Each row is a point on a tangle of strands that fork and nearly touch. The rows are in no order.
In the rows, 100 means zero.
Two points are linked if the straight distance between their rows is under 55.6. Some points are linked to none.
Geke: 127	56	81	124	103	135	125	62	99	107	124	95	102	70	125	80	131
kat: 116	90	73	147	123	98	137	148	112	119	98	74	84	126	159	93	115
refo: 98	98	35	142	127	114	141	102	109	100	137	96	80	105	144	109	132
Fub: 127	56	113	117	100	141	121	65	102	110	103	82	109	71	120	67	121
baf: 84	132	122	100	91	78	94	150	122	84	78	94	111	141	87	90	79
mimo: 111	50	79	86	113	103	84	50	69	99	130	124	86	51	95	105	119
paze: 105	40	107	80	98	127	82	52	70	100	120	111	92	55	91	98	111
tuke: 76	178	142	63	46	74	71	132	104	90	87	120	119	119	67	127	62
nemep: 82	90	131	38	91	82	53	80	75	118	105	137	86	61	61	137	67
bufog: 78	137	80	90	126	37	73	108	94	79	92	102	117	115	67	107	102
bugu: 70	105	90	96	85	147	123	151	95	65	110	138	65	139	79	144	91
tal: 76	164	134	77	61	78	77	135	110	79	86	114	119	129	65	118	67
nupos: 90	130	73	107	135	51	93	105	105	85	94	89	119	117	83	92	109
gor: 92	108	164	59	62	119	58	70	90	109	81	110	94	73	67	113	65
bovuv: 125	66	80	146	115	129	143	145	109	122	99	79	73	117	169	94	123
zul: 108	85	49	114	120	96	108	64	88	97	128	110	94	79	111	104	134
Zateb: 91	101	145	67	55	143	86	95	93	93	86	120	96	98	74	106	70
deseg: 123	98	61	127	122	85	126	79	111	116	108	80	117	93	129	82	128
molin: 115	60	105	128	99	144	135	120	108	101	101	96	79	113	125	81	112
dosir: 78	141	124	91	74	85	94	145	117	75	81	110	110	143	75	103	74
Vepo: 80	74	125	37	105	84	57	72	72	117	112	139	80	47	66	128	74
zav: 87	123	128	83	106	70	66	88	99	91	76	95	120	100	69	94	87
lav: 133	81	89	126	112	100	135	83	112	127	95	71	114	87	138	70	129
Lavu: 108	62	55	104	117	102	99	58	76	91	133	121	90	66	106	113	130
Zapo: 80	112	138	41	87	73	45	84	82	112	93	131	96	72	58	137	67
bati: 123	114	75	129	130	64	124	128	114	120	87	60	113	121	137	72	109
paz: 86	134	170	64	61	99	47	79	106	116	73	95	105	81	65	113	58
diz: 78	141	142	45	69	74	49	100	91	103	89	127	111	92	61	139	64
dezum: 91	102	52	141	132	102	134	124	110	92	120	94	77	124	130	105	124
dono: 115	112	27	131	120	75	128	70	111	112	128	89	110	96	137	102	131
todam: 83	130	154	68	84	82	52	80	101	103	75	97	113	86	62	111	73
pudo: 102	80	45	128	120	121	127	86	93	88	137	111	81	91	120	112	133
ligad: 103	124	50	122	134	59	115	103	110	94	106	83	111	118	109	89	121
mozu: 123	101	61	141	123	80	134	139	113	125	93	64	100	124	159	85	114
rotad: 101	79	171	81	61	159	89	71	99	104	79	97	95	84	88	81	72
zapa: 127	67	120	117	104	124	122	84	109	117	88	76	113	86	125	62	118
rabi: 96	105	164	64	46	149	78	82	94	104	81	112	93	90	75	102	62
peme: 106	55	122	98	89	150	110	82	91	90	104	105	93	91	94	87	104
fabok: 104	70	118	111	91	139	119	108	105	87	94	101	90	113	96	85	106
tuni: 101	121	28	126	135	66	115	87	102	93	127	94	101	107	116	109	127
vid: 117	128	75	125	129	47	114	129	117	112	83	58	122	129	123	67	97
rim: 97	112	61	130	131	83	124	122	110	96	107	85	99	123	114	95	119
fiva: 97	131	117	113	101	62	95	162	125	91	72	81	118	149	97	76	75
robip: 105	125	105	117	119	59	103	143	120	100	75	69	118	137	105	68	88
noge: 93	81	130	74	59	160	101	97	88	84	99	123	87	103	75	108	79
katif: 98	49	118	84	85	149	99	73	76	89	109	111	89	78	85	99	99
Kes: 91	89	85	101	113	102	100	94	90	81	107	113	96	103	81	111	112
Nez: 121	53	92	142	105	146	143	135	109	114	102	86	75	110	154	86	123
getop: 78	128	105	74	115	53	60	94	91	89	88	110	116	98	60	114	91
Turig: 76	161	139	52	63	69	53	114	93	97	92	128	118	104	56	139	63
Riti: 124	69	53	133	107	129	139	71	108	114	128	94	100	75	142	91	135

A fork is a point with three links, a tip a point with one. Leave the first point through the second and follow the links. Name the first fork or tip that comes.
Geke / Fub | ligad
tal / tuke | Vepo
lav / zapa | Riti

Name the points in between on the shortest way along the links from the first point to the second, in order.
Lavu / peme | mimo > paze > katif
refo / lav | dezum > rim > ligad > tuni > dono > deseg
Zateb / zav | rabi > gor > paz > todam
tuke / baf | tal > dosir
